Each row is a point on a landscape with many valleys, with its height.
A ball rolls from a point to the lowest of its 6 nearest points, and stops where none of them is lower. Distance is the straight distance between rows; heights are no part of it.
mul height 379: [106 147 120 118  94 130 107 185 120 160]
rab height 535: [150 138 104 189 155 138  67  97 151  76]
zuton height 545: [118 146 116 113 106 133 133 167 130 148]
luz height 371: [189 111 121 124 144 160 154  87 156 123]
gufu height 280: [ 93 180 129 165 137  87  31 142 105 105]
pav height 263: [ 82 165 124 158 116 106  44 174 113 115]
ruke height 406: [175  94 132 121 154 150 174  76 149 125]
rudo height 721: [100  70 165 116 150 102 199  72 121 105]
Terez height 61: [106 123 157  93  93 120 149 170 103 177]
fiv height 588: [127 158  99 161 141 147  90 127 146  88]
noba height 413: [138 129 119 102 126 140 159 137 129 135]
bef height 342: [136 111 138  96 140 117 180 104 127 135]
lonov height 623: [115 165 118 168 153 119  46 118 126  76]
vum height 568: [100 114 175  93  85 109 155 166  88 193]
pofor height 209: [146 125 122 105 138 136 174 111 135 141]
laru height 295: [ 98 148 117 133  96 133  91 179 123 147]
laba height 716: [127  67 164 119 155 107 193  67 127 109]
lefop height 459: [113 150 102 127 113 139 115 155 133 128]
duse height 327: [147 115 136  97 136 125 177  95 129 133]
katid height 201: [ 91 162 119 156 125 104  49 159 119 103]
pok height 175: [170 132 101 149 146 160 124 106 159 103]
goreb height 484: [156  84 151 118 156 122 188  65 139 118]
ror height 368: [165 104 140 112 147 139 179  87 137 129]
nobid height 554: [168 135 106 187 164 139  48  87 151  78]
siti height 441: [162 122 109 118 140 150 156 102 140 123]
vunu height 404: [110 125 154 103  83 128 132 191 105 188]
dud height 474: [104 111 161  92 106 105 167 152  97 169]
Lik height 330: [190 111  94 169 147 171 108  93 167 105]
gor height 464: [115 132 134  95  99 119 156 165 115 171]
Mivem height 328: [107 153 107 138 122 140  98 161 135 124]
Ratik height 116: [ 94 159 114 151 108 118  76 178 117 125]
Fena height 560: [152 147 115 189 162 134  48  96 142  73]
metid height 629: [139 136 103 125 127 147 133 134 146 128]
zemef height 419: [109 161 112 159 137 118  60 133 130  90]
rup height 311: [ 95 146 133 129  95 130 100 188 121 158]
zule height 729: [ 98 100 195 101  78 102 157 159  80 189]
Lede height 405: [139  99 146 101 150 118 188  81 126 123]
Tol height 381: [148 145  96 147 135 155 108 126 152 102]
Falib height 421: [107 120 151  90 117 104 179 137 106 159]
reg height 609: [ 93 106 181  92  97  95 171 149  92 178]
legav height 630: [133 156 110 169 154 128  55 120 133  80]
lopi height 395: [113 135 127 118  83 129 115 185 111 175]
geza height 24: [121 130 123  96 119 125 155 147 121 148]
puziv height 485: [108 108 157  97 130  96 196 109 107 142]
rig height 341: [135 120 140 101 124 123 176 120 125 148]
Pase height 476: [ 94  98 175  97 121  93 185 123  99 154]
Dif height 445: [112 161 104 147 131 129  85 148 137 107]
nife height 471: [165 132 101 182 144 152  78 104 160  84]
motur height 417: [114 126 141  89 102 118 159 152 103 172]
gep height 332: [157 136 103 134 143 157 133 106 151 113]
Nafop height 500: [106  92 158  92 140 109 193 101 111 127]
vata height 304: [187 111 103 153 153 173 131  93 164 113]
vuk height 589: [119 154 101 164 138 128  68 130 136  82]
komov height 526: [130 143  90 139 135 147 105 141 148 107]
tofup height 418: [194 114 103 183 150 163  86  92 171 110]
rul height 453: [102 108 154  87 126 103 187 120 102 150]

Two balls start at each pair of points below. Name the first point that both come to, or write -.
metid, lefop -> -
lopi, komov -> Ratik
legav, mul -> Ratik
rudo, goreb -> pofor

For each start below, name the point where the ball stops.
Nafop -> pofor
rul -> geza
Lede -> pofor
Falib -> geza
